Points on a hilly landscape, in no order, each with its height.
From any point a ball rolls to the lowest of the 3 points nearest to it. It stops when none of these is lower. Distance is the straight distance between rows; heights are no part of it.
q339 h=350: 10 4 6 -30 -20 -2 16 -15 -8 3 -3 3 -6 1 -4 -7 23 18 15 -18 -7 11 26 -3 20 -16 -18 3 -8 4 -20 9 16 13 -9 -5
q929 h=110: -3 -4 7 23 19 3 -15 2 20 4 7 7 11 -9 -3 6 -24 -21 -15 -10 0 2 -37 -7 -13 16 3 -15 4 -12 18 -13 -7 -4 16 -5
q637 h=696: -2 12 -9 -6 -14 -10 5 -4 -9 -17 -12 -14 -21 0 11 35 -3 -1 -4 12 -3 23 -2 22 0 4 20 -6 -6 -3 -13 2 -14 -7 24 0
q120 h=704: -4 0 -14 -9 9 9 5 -3 -7 -7 -5 5 -8 10 18 30 -1 8 5 -4 4 -6 2 19 -5 7 7 -4 -5 3 -20 -2 -19 -5 18 -1
q879 h=504: -9 -12 12 6 -7 -1 -9 2 3 5 -1 11 17 18 -10 -4 13 0 -4 -17 -5 -10 6 0 -7 -10 -13 5 -15 -15 2 -8 2 -2 -2 21
q877 h=614: -4 -14 -12 -9 18 14 -1 -3 -11 0 5 9 -1 10 11 16 -2 12 9 -5 11 -14 5 10 -8 5 -3 -5 -3 -4 -18 -5 -8 2 11 6
q407 h=319: 6 -6 5 -11 -1 6 15 -6 -10 3 -4 1 -1 4 -2 -9 14 20 15 -5 -1 -9 28 -7 10 -13 -16 10 -4 18 -19 9 9 14 -22 0
q194 h=431: 1 -6 11 -8 -17 -11 7 3 -1 6 0 11 12 11 -5 -33 17 1 -1 -4 -2 -6 12 -12 -9 -19 -8 4 -11 -12 18 0 9 4 -13 11
q170 h=467: -10 5 3 11 16 -1 -7 7 21 -2 2 -4 17 10 7 3 -19 -6 -14 -8 -1 -11 -28 3 -10 19 15 -1 18 3 13 -14 -23 -12 12 -6
q312 h=354: -3 14 16 26 8 -11 -20 -4 30 11 -11 9 10 -11 -11 27 -21 -26 -15 -12 -10 16 -39 3 7 13 -5 -11 3 -4 14 -11 -8 -11 9 -7
q885 h=426: -8 -16 5 36 14 11 -10 12 8 -1 -1 4 9 8 -13 -2 -6 -12 -11 -7 -8 -20 -7 -11 -3 4 -6 7 -6 8 6 -10 -3 -2 -6 7
q146 h=293: 13 0 3 -35 -17 5 15 -21 -2 2 7 3 -11 -11 1 -9 20 16 16 -16 -5 22 21 -9 17 -13 -10 -8 -13 -6 -15 15 25 24 -1 -6
q491 h=476: 6 16 -15 3 -11 -7 19 20 -2 -2 7 28 0 -20 -7 -35 23 -17 -9 7 0 -5 6 -13 -7 -4 -7 -4 -5 -7 30 10 8 -2 -14 -27
q436 h=549: -2 0 -5 4 13 -5 -16 -3 0 4 -6 -7 3 4 9 10 -26 -2 -3 8 2 1 -9 15 2 9 16 4 18 5 -6 -22 -5 -8 2 25
q724 h=163: 6 -9 -12 -12 -3 27 9 -23 -1 -4 5 -2 -11 -17 4 5 24 15 17 -6 -2 14 22 -11 11 -1 -6 -7 -13 -10 -23 30 18 28 -3 1
q571 h=468: -6 -18 3 37 10 11 -13 11 2 1 5 6 8 0 -24 -4 -1 -16 -11 -4 -6 -17 -3 -14 -5 -2 -13 4 -13 3 10 -4 6 -2 -8 3
q445 h=582: 3 -17 8 -9 -3 -3 -1 -3 -6 10 6 8 11 9 0 -26 6 7 6 -4 7 -8 11 -10 -14 -15 -9 -3 -9 -13 6 -3 12 9 -7 18
q657 h=402: -9 -8 4 20 10 0 -14 1 9 2 -9 -1 12 17 -1 6 -7 -3 -7 -8 -9 -10 -4 7 -1 6 6 8 5 8 -2 -21 -7 -5 -4 26
q419 h=391: 4 -18 5 -11 8 6 6 -2 -13 9 8 5 6 4 0 -26 2 15 12 1 11 -14 17 -13 -8 -12 -12 1 -3 0 -4 2 10 15 -16 7
q856 h=119: 3 14 10 -22 -1 -19 -17 4 2 1 14 -31 -4 -4 9 10 -26 7 4 22 20 15 -20 14 -8 -2 16 -5 17 -3 11 7 -4 -20 18 -17
q232 h=444: 4 -12 -1 -8 12 11 18 -6 -3 4 -3 3 0 9 9 -3 8 22 17 -5 4 -14 21 -2 -3 -11 -8 6 -8 19 -16 6 -1 15 -16 5
q503 h=606: 4 -10 -3 27 -1 1 -13 12 -6 3 4 14 3 -14 -31 -6 5 -25 -12 4 -4 -4 3 -11 -3 -14 -20 1 -25 -8 17 2 20 -5 -11 -3
q693 h=412: -10 -1 4 17 18 0 -4 7 20 -1 1 -3 14 12 6 2 -19 -5 -12 -8 -4 -14 -23 2 -9 15 14 1 15 9 10 -16 -20 -9 6 1
q731 h=363: 1 27 -7 -3 -30 -17 16 9 -6 3 -11 20 -4 -7 -8 -35 29 -14 -9 4 -14 5 9 -9 22 5 -5 11 14 -3 16 -3 11 1 -22 2
q663 h=332: -4 -4 9 -2 -15 -6 5 9 2 2 2 14 17 13 -10 -24 23 -2 -5 -10 -5 -13 9 -10 -11 -16 -11 4 -18 -13 17 1 3 -2 -8 2
q726 h=282: -5 24 14 -19 -7 -21 -19 2 14 3 3 -22 13 9 6 10 -18 5 -8 4 8 10 -24 20 -4 6 16 3 18 -4 12 -4 -13 -31 16 -11
q619 h=732: 0 16 -2 1 -11 -14 5 7 -8 -18 -9 -28 -22 -1 6 34 -12 3 -2 20 -2 12 -2 16 7 2 18 4 5 20 -11 4 -17 -13 13 -13
q355 h=529: 8 -9 -4 -7 7 10 17 -12 0 5 -9 2 -1 7 13 5 8 20 17 -4 -1 -4 24 3 0 -14 -4 7 -13 19 -17 7 0 15 -16 12
q287 h=397: -7 -8 8 9 -12 -1 0 13 1 -1 3 13 17 12 -18 -16 23 -5 -8 -15 -6 -18 7 -9 -9 -11 -17 5 -20 -13 13 2 2 -5 -3 0
q538 h=435: -5 -3 1 10 12 -3 -17 -3 4 4 -8 -4 7 9 5 10 -20 -3 -4 0 -3 -2 -6 13 1 8 10 7 13 5 -4 -22 -4 -7 -1 29
q697 h=474: -10 10 5 7 13 -1 -13 6 19 -2 5 -6 18 1 1 7 -19 -7 -16 -7 3 -5 -33 2 -6 25 9 -2 20 -8 10 -9 -21 -18 16 -17
q13 h=688: -3 7 -14 -8 -9 -1 8 -7 -6 -13 -12 -6 -18 0 17 35 -3 0 0 9 -2 19 -1 21 -4 3 21 -8 -11 -4 -13 1 -16 -4 24 2
q671 h=806: 3 14 20 1 -17 -22 9 12 10 -11 3 -49 -17 0 5 24 -9 10 9 21 7 19 -9 9 -8 -11 16 1 -3 20 10 21 -14 -4 12 -22
q823 h=541: 4 -11 -8 -9 14 11 17 -8 0 3 -6 6 1 11 20 7 5 19 16 -5 2 -10 17 5 -9 -10 1 1 -12 15 -13 4 -7 12 -7 8
q646 h=137: 5 11 4 -17 1 -16 -13 7 -1 -1 13 -29 -8 -6 12 9 -30 6 2 25 19 11 -18 12 -9 0 18 -5 19 3 8 2 -7 -17 16 -17
q624 h=718: -2 9 -11 -2 9 -5 -4 7 -13 -13 -3 -18 -15 -3 7 27 -19 4 -1 19 6 -2 -4 18 7 10 14 2 15 15 -15 -3 -15 -12 11 -11
q490 h=216: -1 16 4 -14 1 -18 -13 2 12 4 2 -18 7 7 16 6 -27 2 -5 8 6 9 -22 17 -7 6 22 -1 23 0 13 -14 -13 -20 12 2
q617 h=303: -7 -11 6 26 21 7 -8 7 18 1 7 4 12 -1 2 0 -22 -16 -13 -7 -1 -10 -29 -10 -14 16 5 -9 7 -2 15 -14 -12 -1 10 -3
q841 h=425: -10 -9 4 15 7 1 -17 -3 5 5 -7 2 12 16 -6 8 -5 -4 -6 -11 -8 -8 -1 9 2 3 -2 9 1 -1 -6 -19 0 -4 -1 30
q766 h=466: 1 -21 5 36 16 7 -10 7 11 9 4 10 3 -5 -13 -3 -17 -24 -9 1 -7 -5 -15 -15 -12 -7 -5 -7 -16 4 22 -8 10 1 -4 8
q343 h=326: 11 -6 -2 -16 -8 12 9 -22 -2 3 -4 0 -7 -10 3 6 17 15 18 -8 -4 17 26 -1 14 -11 -11 2 -15 0 -24 16 20 23 -11 11
q184 h=298: -3 -4 13 25 11 -6 -16 1 25 10 0 16 7 -6 -4 19 -20 -27 -11 -16 -9 8 -34 -3 -9 4 -3 -19 -7 -9 21 -14 -2 -5 15 0
q91 h=441: -5 -20 4 39 17 11 -10 11 8 2 4 5 7 0 -14 -4 -11 -16 -11 -1 -6 -16 -10 -15 -7 2 -5 1 -11 7 11 -9 1 0 -6 5
q90 h=432: -9 -14 6 30 6 7 -11 10 6 0 -2 5 14 12 -17 1 5 -7 -11 -12 -11 -20 1 -6 -1 1 -11 10 -10 4 1 -8 -3 -4 -6 10
q899 h=353: 5 -10 6 -10 1 4 9 -1 -18 5 4 -1 0 2 -8 -27 10 18 12 1 8 -14 24 -14 7 -12 -17 6 2 10 -12 6 13 13 -21 -2
q578 h=359: 5 2 6 -13 -18 -8 4 -1 -24 5 1 5 -2 -7 -15 -41 13 1 4 7 4 -3 18 -17 16 -6 -16 7 13 -5 1 0 21 8 -21 1
q183 h=622: 7 -10 -17 1 9 20 14 -21 -3 -2 -15 -1 -14 -7 22 13 4 7 13 13 -2 16 13 4 -5 -2 17 -3 -16 7 -14 12 2 19 -3 22
q963 h=159: 3 14 3 -18 3 -18 -16 1 5 1 6 -24 -2 0 15 7 -31 2 0 19 14 10 -21 15 -9 2 23 -4 22 1 10 -8 -7 -19 13 -3
q391 h=176: 13 -6 -2 -29 -11 17 17 -22 3 -2 13 -1 -12 -17 3 -10 19 17 17 -12 -4 20 21 -15 13 -9 -7 -11 -11 -9 -15 25 23 29 2 -12
q428 h=442: 3 28 -19 11 -15 -8 24 20 0 -2 -2 29 -9 -18 -4 -33 30 -17 -10 7 -9 -3 7 -11 14 11 -5 5 13 4 21 3 7 1 -23 -19
q981 h=171: 3 -8 -15 -7 0 33 9 -22 -1 -8 3 -3 -9 -13 6 8 29 14 15 -5 -5 10 22 -12 10 5 -2 -5 -12 -10 -25 33 10 26 0 -2
q156 h=790: 3 13 16 -4 -8 -19 4 15 5 -10 9 -44 -15 0 6 21 -12 13 9 22 13 11 -12 9 -7 -8 13 -1 3 18 9 22 -17 -10 14 -32
q311 h=757: 3 5 -6 -6 11 -9 -13 2 -5 -1 3 -20 -9 -4 14 10 -35 1 -1 23 13 5 -13 14 -2 7 21 -2 24 8 -2 -12 -7 -12 8 2
q599 h=126: 4 5 5 -9 -22 -15 10 2 -9 7 -4 8 3 -3 -12 -42 16 -2 -1 8 -2 1 14 -14 6 -12 -6 8 4 -6 18 -1 18 6 -23 10
q904 h=407: -9 0 4 17 19 4 -9 7 20 -1 6 -2 14 4 3 3 -21 -9 -15 -9 -1 -9 -30 -3 -10 20 9 -6 16 -2 13 -11 -19 -10 14 -10
q380 h=424: -9 16 7 7 8 -1 -23 2 16 -1 4 -14 19 -8 -11 8 -21 -11 -20 0 9 4 -35 4 2 28 3 1 25 -12 8 -2 -12 -20 11 -23
q896 h=296: 3 23 -4 0 -27 -16 20 12 -2 1 -9 20 0 -7 -8 -39 28 -11 -6 7 -12 0 11 -11 13 -2 -2 11 9 1 22 1 7 -1 -24 -4
q332 h=785: 3 15 11 2 -12 -20 7 11 2 -14 0 -43 -18 -1 5 25 -14 10 4 23 5 14 -7 11 -3 -7 18 2 3 22 4 15 -15 -9 12 -24
q499 h=395: 1 16 -3 -20 -27 -11 6 0 -24 6 1 16 -10 -10 -12 -40 22 -12 -3 2 -2 6 8 -12 25 7 -13 3 22 -17 5 -5 18 6 -12 0
q498 h=777: 2 18 3 4 -17 -19 4 6 -5 -18 -9 -35 -22 -3 2 32 -11 2 -2 22 -3 21 -3 16 3 -2 20 4 1 16 -5 7 -13 -10 13 -13
q459 h=716: -2 13 -5 -1 -20 -12 1 -2 -9 -17 -12 -23 -24 -5 5 35 -5 -2 -5 17 -4 27 -3 19 2 4 21 -3 -7 -2 -12 3 -10 -6 23 -3
q94 h=783: -1 0 -10 0 16 -2 -17 0 -11 -1 0 -13 -8 -4 10 16 -27 0 -1 16 10 1 -8 14 4 12 14 1 21 6 -13 -13 -5 -9 6 8
q668 h=760: 2 15 -2 -1 -2 -13 2 12 -7 -15 -1 -31 -19 -3 8 26 -18 6 0 24 6 6 -5 14 3 2 18 6 11 22 -6 6 -17 -14 9 -19
q15 h=411: -8 -13 5 31 14 8 -9 9 9 -1 -4 3 12 14 -9 2 -4 -8 -11 -8 -10 -20 -6 -5 -2 7 -2 8 -3 10 3 -13 -7 -3 -5 11
q54 h=274: -3 -6 12 25 13 -3 -15 0 24 9 2 13 8 -8 -4 14 -24 -24 -12 -14 -7 8 -35 -6 -10 7 -1 -17 -4 -11 19 -13 -2 -3 16 0
q710 h=650: 2 -1 -17 -10 1 6 15 -13 -1 -7 -14 2 -12 5 27 26 -1 4 7 6 -1 13 4 17 -12 1 22 -9 -15 0 -11 2 -13 4 17 12
q818 h=352: 2 21 -10 3 -19 -11 23 18 1 -2 -4 23 0 -10 -7 -38 28 -11 -9 7 -8 -7 8 -13 4 -2 -3 6 4 2 27 6 5 -1 -22 -18
q67 h=358: 1 26 -11 5 -24 -13 22 13 -1 -1 -8 24 -5 -9 -6 -34 29 -14 -9 5 -12 -1 9 -9 17 6 -3 10 12 1 21 0 8 -1 -25 -10
q249 h=479: -9 -13 11 13 -1 2 -14 1 3 3 -3 7 16 17 -10 1 8 -3 -5 -17 -7 -11 4 2 -4 -3 -10 8 -12 -9 -2 -11 1 -2 -2 24
q892 h=561: -3 -20 -1 -7 14 11 -8 -5 -10 8 9 8 6 10 4 -2 -3 8 7 -9 11 -11 6 2 -14 -2 -9 -7 -4 -15 -11 -7 4 6 6 18
q927 h=310: 4 11 7 -37 -21 -5 20 -4 -20 -1 5 8 -7 4 -7 -26 24 10 8 -15 -3 -1 18 -9 24 -4 -19 2 10 3 -11 4 8 6 -4 -22
q275 h=264: 2 4 7 -23 -14 -1 10 -1 -24 0 3 3 -3 -1 -15 -28 19 11 8 -5 3 -9 22 -13 21 -5 -23 8 10 4 -13 5 13 8 -16 -14
q736 h=295: 2 11 0 -21 -23 -7 5 0 -28 2 3 10 -9 -8 -15 -41 21 -5 1 2 2 0 12 -15 24 4 -17 3 20 -13 0 -1 20 6 -12 -5
q364 h=627: -5 -17 2 -1 7 4 -16 -6 -5 7 3 8 9 12 -1 4 -1 3 2 -12 5 -7 3 6 -6 0 -7 -1 -4 -18 -9 -14 7 2 4 29
q973 h=172: 6 -10 -17 -1 4 30 6 -23 -4 -4 -4 -2 -11 -16 5 10 19 9 15 4 -4 15 20 -6 9 2 -1 -3 -13 -5 -27 24 12 26 -5 11
q48 h=584: -1 -11 -11 -9 16 14 15 -5 -2 1 0 9 -1 12 20 12 1 16 14 -8 7 -13 10 8 -11 -2 2 -4 -10 7 -16 3 -12 7 4 4
q584 h=469: -1 -9 -3 19 -7 4 -7 15 -7 -2 9 15 8 -9 -28 -12 17 -18 -12 -3 -1 -11 4 -12 -6 -10 -21 0 -22 -16 15 7 13 -7 -6 -12
q259 h=564: -1 -20 6 -8 4 3 -8 -6 -5 9 6 9 10 11 0 -11 2 7 7 -9 9 -10 8 -2 -13 -9 -10 -4 -9 -16 -2 -7 9 8 0 22
q678 h=457: -11 14 5 3 10 -5 -10 7 19 -3 4 -8 18 7 5 7 -17 -3 -15 -8 1 -5 -31 8 -8 22 13 1 21 -4 12 -10 -22 -20 16 -15
q396 h=771: 3 14 2 -4 -3 -15 3 13 -4 -12 4 -37 -17 -4 7 21 -20 9 2 27 10 6 -10 10 -3 -3 18 1 12 22 2 12 -16 -12 12 -27
q978 h=481: -4 -8 -4 6 13 1 -22 -5 -5 4 -3 0 3 7 3 13 -15 -1 -1 -1 2 -4 -3 14 3 9 4 3 10 -2 -13 -19 1 -3 2 29
q827 h=180: 10 -9 -9 -11 -2 21 7 -23 -3 0 1 -1 -10 -16 3 7 20 13 17 -5 -3 19 23 -5 12 -5 -7 -5 -15 -6 -25 23 20 25 -6 8
q335 h=86: 7 -7 -9 -21 -6 26 17 -20 5 -6 13 -4 -11 -14 5 -5 28 18 17 -10 -4 11 21 -18 11 -3 -4 -11 -11 -9 -17 33 15 30 3 -13
q276 h=573: -8 12 5 1 10 -7 -8 6 21 -1 0 -8 15 13 11 4 -20 -1 -12 -6 0 -6 -25 10 -9 14 18 1 20 3 13 -15 -21 -18 12 -3
q953 h=707: -6 7 2 5 11 -8 -7 3 17 2 -5 -8 10 14 13 3 -22 1 -9 -1 -3 -3 -18 12 -7 11 20 5 20 9 9 -21 -17 -14 5 13
q758 h=250: 1 11 4 -3 -23 -14 17 11 0 1 -4 15 9 3 -8 -40 23 -4 -6 1 -7 -7 11 -14 -1 -14 -4 9 -3 -3 25 4 5 0 -20 -2
q487 h=289: 5 1 8 -21 -12 2 13 -5 -13 3 -1 2 -2 3 -9 -14 21 20 13 -11 -3 -6 27 -8 20 -11 -21 9 1 11 -20 8 10 10 -17 -9
q934 h=89: 11 -8 -8 -4 2 17 8 -24 -2 4 -9 -1 -9 -11 7 10 13 13 17 -2 -4 18 23 0 9 -7 -1 1 -16 2 -24 17 17 23 -12 18
q22 h=655: -3 -10 -10 -3 19 10 -16 -4 -14 0 4 3 -3 3 5 19 -10 5 3 -1 10 -8 0 13 -1 12 0 -3 8 -6 -23 -12 -5 -2 10 13
q225 h=623: 1 -6 -14 -9 11 11 17 -10 0 -1 -10 7 -6 10 26 21 2 12 12 -3 1 0 8 14 -11 -3 12 -4 -14 9 -14 2 -14 5 7 12
q909 h=518: 4 -18 2 35 8 5 -12 9 3 7 2 10 2 -7 -22 -4 -9 -25 -9 3 -7 -4 -7 -13 -7 -15 -13 -4 -22 3 20 -4 15 -2 -9 7
q729 h=202: 2 9 2 -28 -20 -4 11 1 -27 2 6 10 -8 -4 -15 -36 20 2 4 -3 3 -5 15 -15 24 3 -21 3 19 -6 -8 2 13 6 -8 -17
q765 h=322: -5 6 17 26 7 -11 -18 0 29 12 -7 17 6 -4 -8 29 -18 -25 -12 -18 -13 10 -34 1 0 4 -6 -15 -6 -4 17 -12 -6 -8 13 -7
q439 h=229: 3 10 14 -15 -2 -17 -12 11 -1 -3 19 -38 -10 -4 6 16 -19 12 9 23 23 10 -17 10 -9 -5 8 -6 9 3 9 20 -7 -15 20 -32
q98 h=317: -8 24 11 -11 -1 -15 -17 4 18 -1 3 -18 16 11 3 9 -16 1 -11 -1 4 3 -27 17 -4 14 14 5 22 -5 12 -5 -19 -28 15 -16
q908 h=258: 0 11 3 -35 -20 -4 15 0 -25 0 6 10 -9 0 -11 -34 23 6 6 -10 2 -5 14 -14 24 2 -20 1 18 -5 -9 2 8 6 -3 -22
q346 h=351: 6 10 9 -40 -24 -5 22 -11 -11 2 2 8 -7 4 -2 -19 23 14 13 -20 -8 8 22 -5 24 -13 -16 0 -1 4 -11 6 13 11 -2 -13
q190 h=501: 1 -16 9 30 11 -3 -9 5 19 13 2 16 2 -2 -6 7 -19 -25 -8 -6 -9 4 -22 -10 -16 -14 -3 -15 -21 3 30 -11 5 -1 4 6
q178 h=579: 6 -9 -10 -5 9 12 20 -16 3 4 -14 3 -6 5 23 14 4 13 17 2 -2 6 16 7 -6 -10 10 -1 -17 13 -14 6 -2 13 -6 19
q466 h=453: -10 -13 8 23 -3 6 -10 10 2 -1 0 10 14 12 -21 -5 16 -7 -10 -13 -7 -19 5 -8 -3 -4 -17 8 -17 -7 4 -2 1 -5 -5 3
q123 h=409: 3 4 -9 7 -11 -2 3 17 -5 -2 10 23 6 -15 -20 -22 19 -17 -11 2 1 -7 6 -11 -10 -12 -17 -4 -20 -19 22 10 11 -7 -6 -22
q702 h=731: -1 3 -13 0 14 1 -10 3 -14 -8 0 -13 -13 -4 9 23 -22 2 -1 17 9 -3 -5 17 4 13 12 3 18 10 -16 -8 -11 -11 9 -4
q566 h=703: -4 9 -13 -5 -2 -2 1 0 -10 -14 -10 -7 -15 4 11 38 -6 3 -1 7 -1 4 0 23 4 7 13 1 1 7 -19 0 -21 -11 18 -6
q582 h=585: -1 -19 -6 -9 17 15 6 -3 -6 3 7 8 1 11 13 4 -1 15 13 -8 13 -19 9 2 -13 -1 -6 -5 -5 -1 -14 -1 -6 8 3 5
q39 h=498: 11 -1 5 -22 -13 2 11 -19 -4 4 -4 1 -5 -4 -1 1 18 17 18 -13 -6 13 28 -1 17 -15 -15 4 -13 5 -22 12 18 17 -12 7
q665 h=327: -2 0 -1 6 -13 -1 4 17 -4 -4 8 19 11 -3 -20 -23 25 -10 -9 -7 -2 -15 6 -14 -12 -11 -16 2 -20 -14 19 9 4 -5 -6 -18
q513 h=603: 5 -7 -16 -6 7 13 18 -17 -1 -1 -14 2 -12 1 28 18 1 7 12 8 -1 15 10 11 -10 -3 20 -7 -16 5 -10 7 -5 13 4 21
q479 h=562: 9 -8 -7 -6 5 10 17 -16 2 3 -12 1 -4 3 15 10 9 17 18 -1 -4 5 23 4 2 -12 1 5 -16 17 -17 10 5 17 -15 19
q597 h=626: 5 -9 10 -10 -10 -8 6 -1 -9 7 2 5 8 3 -6 -39 10 5 4 5 5 -4 14 -15 -5 -16 -9 3 -4 -7 12 -2 17 9 -18 14
q887 h=491: -2 -18 6 32 20 7 -9 5 17 7 8 10 4 -4 -3 0 -22 -21 -11 -6 -4 -4 -25 -13 -14 1 1 -13 -8 -1 20 -12 1 2 5 4
q57 h=694: 1 3 -6 -1 13 -8 -15 -1 -1 2 -2 -13 0 -1 12 9 -31 0 -2 16 7 5 -11 14 0 8 21 1 23 7 -2 -19 -6 -11 4 15
q556 h=277: -2 4 2 0 -16 -7 12 16 0 -1 3 18 12 4 -12 -31 26 -5 -9 -6 -4 -14 9 -13 -11 -14 -10 4 -16 -10 25 7 3 -3 -10 -11
q304 h=698: -4 2 -15 -10 3 4 7 -4 -8 -11 -9 2 -11 7 19 35 0 7 3 -1 2 1 2 21 -3 6 12 -3 -6 3 -18 -2 -19 -7 19 1
q483 h=714: -5 0 -16 -5 13 7 -4 2 -13 -8 -2 -1 -9 4 10 30 -8 5 0 3 7 -7 0 19 1 13 6 -1 6 3 -23 -6 -15 -9 16 -3
q875 h=136: 1 16 9 -23 -4 -21 -19 4 5 3 11 -27 0 0 9 8 -27 5 0 16 17 15 -22 17 -7 -2 18 -3 18 -5 11 1 -5 -22 17 -12
q342 h=278: -5 2 8 19 14 -2 -18 0 21 4 3 4 12 -12 -5 12 -24 -22 -16 -10 1 8 -38 -3 -6 21 2 -13 10 -16 13 -11 -7 -8 16 -8
q117 h=263: 5 12 1 -13 -25 -15 6 0 -18 3 -4 10 -2 -8 -14 -42 19 -6 -2 8 -3 4 14 -15 18 -3 -10 8 14 -10 9 -3 20 5 -21 6
q130 h=367: -8 -12 4 30 19 9 -7 9 15 -1 1 2 12 9 0 -1 -16 -9 -10 -7 -6 -18 -19 -7 -9 12 8 1 6 11 11 -14 -12 -3 0 4
q405 h=132: 5 -8 -13 -13 -3 29 11 -22 1 -6 7 -2 -9 -14 4 4 28 17 16 -8 -5 10 20 -13 9 0 -5 -8 -13 -11 -23 34 12 29 1 -6
q718 h=389: -10 -6 3 24 14 2 -7 5 14 1 -7 -2 12 16 2 3 -14 -3 -11 -7 -9 -14 -12 3 -4 10 9 8 9 13 5 -19 -13 -5 -3 16
q21 h=390: -11 19 7 -1 6 -6 -15 7 18 -4 5 -12 19 6 0 7 -16 -3 -16 -5 3 -3 -31 9 -4 21 10 3 22 -6 10 -6 -22 -24 15 -20
q494 h=569: 4 -14 0 32 3 4 -12 10 0 6 3 11 2 -10 -27 -5 -5 -26 -10 6 -7 -2 -2 -11 -5 -17 -16 0 -25 0 19 -2 19 -4 -11 4
q544 h=708: -2 14 -9 -2 -4 -7 3 5 -11 -16 -9 -19 -18 0 8 36 -10 2 -3 16 0 7 -1 21 6 7 15 5 7 14 -17 0 -19 -13 16 -12
q458 h=140: 10 -9 -9 -7 1 21 6 -25 -4 0 -4 -2 -9 -14 4 9 17 12 18 -2 -3 18 22 -4 11 -5 -6 -1 -15 -3 -24 21 18 24 -9 14
q526 h=427: -1 31 -12 1 -28 -14 17 12 -3 0 -8 27 -10 -8 -6 -32 34 -18 -9 0 -15 4 8 -6 25 14 -5 9 19 -4 17 -3 10 1 -19 -4
q966 h=536: 0 -21 0 -10 14 10 -4 -5 -7 7 9 9 6 9 7 -7 -1 10 11 -7 12 -12 9 -3 -15 -4 -10 -6 -6 -11 -9 -4 5 10 2 15
q480 h=377: -4 14 9 15 10 -4 -24 -3 20 5 -2 -7 17 -17 -14 12 -25 -21 -20 -1 5 15 -40 2 3 26 1 -4 16 -15 11 -7 -5 -15 9 -14
q413 h=131: 7 -11 -14 0 5 23 8 -23 -3 -1 -11 -1 -11 -13 10 11 14 11 16 5 -2 16 21 0 6 -2 3 0 -16 2 -24 18 15 23 -10 19
q168 h=449: 7 -11 7 -12 -3 -1 5 -1 -16 7 6 1 4 0 -7 -36 6 10 9 6 9 -9 17 -17 -1 -13 -13 5 2 -2 2 2 17 12 -20 8
q469 h=462: 3 -19 1 -10 15 12 8 -2 -8 6 8 5 3 10 8 -13 2 16 14 -2 12 -18 15 -6 -13 -8 -9 0 -6 3 -9 2 2 13 -8 6
q608 h=553: 0 -15 0 32 5 8 -13 12 -2 1 4 11 5 -8 -28 -5 1 -22 -11 3 -6 -9 -2 -14 -5 -10 -17 2 -23 -3 13 1 16 -3 -9 1

Where does a ball stop that starts at each point below?
q48 | q729
q879 | q599
q469 | q729
q466 | q599
q355 | q729
q276 | q856
q697 | q856
q597 | q599

Call two points neighbours if one is among the 3 nearest of the other. Go from one point of each pair to the other, from neighbour to neighbour, staying as low as possible. Name the highest point that can't be avoided.
q729, q934 | q339
q856, q929 | q380
q335, q934 | q973
